The views of a scene show one set of named points, each view turned or mirrored, shifted and resized as a whole, with a little noise and some points left out.

Scene 1
View 1
J240: [ -2  -5   3   3   2   7  13  -9   4   0  16   0   0   5  -5   2   4  15
  13  11   2   2  -4   4 -11   1  -3  -3  -3]
J495: [  5   5  -8   8   4   3   1  -8   1  -5  10   1   3  -7 -10  -2   6  14
  16   8   6  11   3   1  -7  -7  -3   5  -8]
J682: [  2   4   3   4  -2  -2   8  -9  -5  -7   9  -4   9   0  -4   5   7  11
   8   9   1   4  -1  -1 -13   1  -6   2  -4]
J555: [ 15   6 -14   8  -2  -3  -9 -10  -9  -5   3  -1   4 -12 -14  -3   3   4
   9  -1   0   8   3  -8   2  -8  -4  11  -5]
J410: [ 11   9  -2   3  -9 -17  -1 -12 -19  -9   1  -7  17  -9  -7  10   8   0
   0   3  -5   4   1 -12 -12  -4 -11  10  -5]
J442: [ 6  4 -2  7  1  2  2 -7 -3 -8  6 -4  4 -2 -7  1  4 12 10  6  3  5  0 -2
 -5  0 -3  5 -3]
J343: [  6  -3  -8   8   6  13   1  -6   5  -4  10   1  -6   0 -12  -7   1  15
  17   4   6   6  -1   2   3  -1   2   2  -2]
J942: [  3  -4   8   5   0   9   8  -5  -2 -11   4  -7   1  10  -4   1   1  15
   5   6   0  -5  -7  -2   0  13  -1  -1   6]
J256: [ 6  2 -6  7  3  4  2 -8  0 -4 10  0  1 -4 -9 -2  5 12 13  6  4  8  0  0
 -5 -3 -2  4 -5]
J786: [ 3 -5  7  1 -5  1 10 -9 -7 -4  7 -5  5  7 -4  6  2  8  2  5 -4 -5 -7 -4
 -6  9 -5 -1  4]
J4: [ 11   9 -10   9   1  -2  -6  -8  -6  -9   4  -2   7 -11 -11  -1   6   9
  11   3   3  10   4  -4  -4  -7  -4   9  -7]
J373: [  7   3  -7   9   5   9  -2  -6   2  -9   6  -2  -1  -3 -11  -5   3  15
  15   5   6   7   1   1   1  -1   0   5  -3]
J829: [  5  -2  -1   3  -2   0   5 -10  -5  -2   9  -2   4   0  -8   3   3   7
   7   5  -1   2  -3  -3  -6   0  -4   2  -2]
J628: [  2   0   5   7   3   9   7  -6   1 -11   7  -4   3   6  -5   0   4  17
  11   8   3   1  -3   1  -4   7  -2   0   0]
J193: [  9   2  -5   6  -2  -1  -1  -8  -8  -7   4  -3   5  -3 -10   1   4   7
   7   3   0   4  -1  -6  -2   0  -4   6  -1]
J253: [ 7 -1  0  4 -3 -1  4 -9 -6 -5  6 -4  4  0 -8  3  3  7  6  4 -1  1 -3 -5
 -5  2 -5  3  0]
J634: [ -1  -2   8   3   0   5  13  -8   0  -6  10  -4   4   8  -3   4   4  14
   7  10   1  -1  -5   1 -11   7  -4  -3   0]
J326: [  9   7  -9   9   2   1  -4  -8  -3  -9   6  -2   5  -8 -10  -3   6  11
  12   3   4   9   3  -2  -2  -5  -3   8  -6]
View 2
J555: [ 15  -9   0   3  -3  13  -4   5  -7 -13   9   0  -4   7 -10 -10 -25   1
   6  -3   3   1 -15 -11  -4   8  -3  -4   4]
J4: [  9  -5  -2   4   3  11  -2   2  -4 -11   7   0  -5   5 -10 -12 -17   0
   4  -6   1  -4 -14  -9  -4   5  -4   0   5]
J343: [ 6  3  8  6 -3  8  7  3 -7  3  8 -6 -6 -4 -9 -2 -5  6 11 -8 -9  6 -6 -1
 -4 15 -7  3  3]
J373: [ 5  1  5  7  1 10  5  3 -5 -2  9 -5 -8  0 -8 -8 -8  4  8 -9 -7  1 -7 -2
 -5 11 -6  3  5]
J326: [  7  -3  -1   5   2  10   0   2  -5  -8   8  -1  -6   4 -10 -11 -14   1
   6  -7  -1  -3 -12  -7  -5   7  -5   1   4]
J628: [ -7   7   0   4   9   9  10   3   0   6   9  -5  -3  -3   0 -11  -4   2
  10  -1  -8   4  -8   6  -4   9  -5   0   4]
J256: [  4   1  -1   2   3   8   4  -1  -5  -1   5  -2  -3  -1  -9  -7  -8   2
  10  -5  -5   1 -13  -6  -4  10  -6   1   4]
J410: [  2  -6 -14  -6  11  12  -3   2   1 -13   7   4   6  10  -2 -20 -27  -9
   6  10   9  -3 -25  -8  -2  -1   1 -11   4]
J253: [  0   1  -4  -1   6  10   5   3  -2   0   8  -3   3   2  -1 -11 -15  -1
  11   6  -1   5 -16   0  -2   9  -3  -7   2]
J495: [  4   1  -2   3   3   7   2  -3  -5  -5   3  -1  -4  -1 -13  -7  -7   0
   8  -8  -6  -3 -13 -10  -5   7  -7   4   4]
J240: [ -7   9  -3  -2   7   4  10  -4  -3   9   2  -4   5  -6  -6  -4   0   0
  15   1 -10   7 -15  -1  -1  12  -8   0   3]
J634: [-10   9  -5  -2  12   6  11   0   1   8   6  -4   4  -4   1 -10  -3  -1
  13   5  -8   7 -13   5  -2   9  -5  -3   3]
J829: [ -1   2  -5  -3   6   8   5  -1  -3   1   4  -2   5   0  -4  -8 -11  -2
  12   4  -3   5 -18  -4  -1  10  -5  -5   3]
J786: [ -7   5  -5  -3   9   9   9   4   0   7   9  -4   7  -1   5 -11 -13  -1
  15  12  -3  11 -16   7   0  10  -2 -10   2]
J193: [  4  -2  -2   1   3  11   2   5  -3  -5   9  -2   0   3  -3 -12 -18   0
   9   2   0   3 -14  -3  -3   8  -3  -6   3]
J442: [  0   1  -2   3   6  10   5   2  -2  -2   8  -2  -3   1  -5 -11 -11   1
   8  -2  -3   1 -12  -2  -4   7  -4  -2   5]
J942: [ -8   7   2   3   9  10  12   7   1   8  13  -6   0  -2   6 -13  -8   3
  12   6  -7  10  -8  13  -3  11  -3  -6   3]
J682: [ -4   4  -7  -2   9   8   6  -1  -1   1   5  -2   3   0  -3 -11  -9  -3
  11   3  -4   2 -16  -2  -2   6  -5  -3   3]
View 3
J253: [  1   2   4  13   2  -4  -5  -8   6   3   2  11 -17   3   4  -2   0   4
   2   4   4   7   2  -2 -12  -3   4  -6   0]
J628: [ -7   2   9   9  -1  -5  -1 -12  12   4   1  10 -11   3  11  -5  -4  -6
  -3   3   5   9  -9 -15  -8   4  -1   0   1]
J4: [  4  -2  -6  14  15   1  10  -9   0  -1   2   4  -9   0  -6   8   7  -1
   3   0   0   3  -2  -3 -10  -4  13   1  -6]
J634: [ -7   5  10   4  -3  -7  -8  -9   8   6   0  10 -18   5  16  -8  -7   1
  -4   4   5  13  -4 -12  -7   0  -3  -4   2]
J256: [ -2   2  -1   7   6   2   6 -10   3   4   4   6  -9   5   0  -1   2  -1
   3   5   0   7  -2  -9  -5  -1   4   3  -4]
J240: [ -9   8   5  -2  -3  -3  -5  -9   3   9   5   7 -14   9  12 -11  -6   1
   0   8   0  13  -1 -13  -1   0  -5   2  -1]
J829: [  0   2   2   9   2  -3  -4  -8   4   4   3  10 -17   4   4  -3  -1   5
   2   6   2   8   3  -3 -10  -4   3  -4  -1]
J682: [ -3   2   3   6   4  -6  -4  -8   1   4   1   5 -19   3   9  -3  -3   3
  -2   2   4  10  -3  -6  -8  -3   4  -3   0]
J555: [  7  -3  -7  20  14   4   9  -8   1   0   4   9  -7   0 -14   8   9   3
   8   4  -1  -1   6   3 -13  -5  13  -1  -7]
J410: [ 13  -3  -4  18  15  -8  -6  -4  -7  -3  -3   4 -28  -3   1  10   4  12
  -2  -4   5   7   3  10 -19 -11  18 -14  -2]
J193: [  4  -1   1  16   7  -1   0  -9   6   1   2  11 -13   1  -2   2   3   2
   3   3   3   5   2  -1 -14  -3   7  -4  -3]
J786: [ -1   2  11  12  -4  -7 -14  -7  10   5   0  16 -21   3  11  -8  -6   5
  -1   5   6  11   2  -3 -15  -2  -1 -11   3]
J495: [ -3   2  -6   5  10   1  10 -10  -1   4   4   1  -8   4  -1   1   3  -3
   2   4  -1   6  -3 -10  -3  -2   7   6  -6]
J373: [ -5  -1   1  12   6   3  10 -12   9   3   4   9  -2   4  -2   0   3  -7
   3   5   1   3  -5 -12  -7   2   3   6  -4]
J326: [  0   0  -3  12  10   2   9 -10   3   2   3   6  -7   2  -4   3   5  -3
   4   3   0   4  -2  -7  -8  -2   8   3  -5]
View 4
J256: [  1   1  -3   6   7  -1  -4  -2   0  -2   1  -2 -10   5   3  -3  -2   3
  -9  -5  -2   8  -1  -2  -4  -4  -8  -2   0]
J410: [ -3  11  -6   7  12  11  -6  13  -4   0  -3  10  -9  -6   9  -4  -2 -11
 -18  -1  14  -6  -3  -5   0  -9 -16  15  -1]
J4: [ -6   5  -5   4   5   5 -10   3   1   0   0  -2  -6   6   5  -7   0   1
 -12  -6   2   1   2  -3   2  -7 -13   0   0]
J442: [  1   2  -2   6   6   1  -5  -1  -1  -3   0  -1 -10   1   5  -1   0   1
  -6  -3   2   5  -5  -2  -2  -4  -9   1   2]
J495: [ -2   1  -2   5   7  -1  -5  -2   2  -3   1  -4 -11   9   2  -4  -4   1
 -12  -7  -4   7   0  -3   0  -4 -10  -2  -3]
J829: [  6   3  -3   8  10   1   0  -1  -3  -1  -1   6 -11  -1   6  -2  -1  -1
  -8  -1   4   8  -4  -1  -9  -4  -8   2   2]
J326: [ -5   3  -4   5   4   3  -8   0   2  -1   0  -3  -7   6   5  -6   0   3
 -10  -5   0   3   1  -2   2  -6 -12  -1   1]
J193: [ -1   6  -5   7   6   6  -6   3  -2   0  -1   3  -7  -1   8  -4   2   0
  -9  -2   6   2  -3  -1  -2  -7 -11   3   4]
J373: [ 0  0 -2  5  2 -1 -6 -5  1 -2  1 -6 -7  6  4 -3  1  8 -4 -5 -2  8 -2  0
 -1 -5 -8 -7  4]
J634: [ 11  -1   1   7  11  -5   2  -5  -5  -7  -1   1 -16  -6   3   4  -3  -1
  -2   0   2  11 -13  -2  -9   0  -4   4   3]
J682: [  5   2  -1   6  11  -1  -1  -1  -3  -5  -1   1 -14  -2   4   1  -4  -3
  -8  -3   3   6  -8  -3  -5  -2  -7   6   0]
J628: [  6  -2   1   6   6  -5  -3  -7  -3  -7   0  -5 -13  -3   4   3   0   4
   1  -2   1  10 -11  -1  -5  -1  -4   0   6]
J343: [  3  -2  -3   6   3  -3  -2  -9   2  -1   2  -4  -7   7   4  -4   1  10
  -2  -5  -5  14   0   1  -6  -3  -6 -12   5]
J786: [ 12   3  -1  10  11   0   4  -1  -6  -3  -3   8 -12 -11   8   3   2  -2
  -2   3   8   8 -11   0 -12  -3  -6   5   6]
J555: [ -7   8  -8   7   4   9  -8   5   2   5   0   3  -3   7   8 -10   2   2
 -14  -4   4   1   7  -1   0 -10 -15  -3   3]
J942: [ 10  -1   0   8   6  -3   0  -6  -5  -5  -2   0 -11 -11   7   4   4   5
   6   2   6  10 -15   1  -9  -3  -4   0  10]

In a view up to two points have been moved. Name them for each view, in the order of its rows, or write -.
view 1 | J682
view 2 | J829
view 3 | J326
view 4 | J193
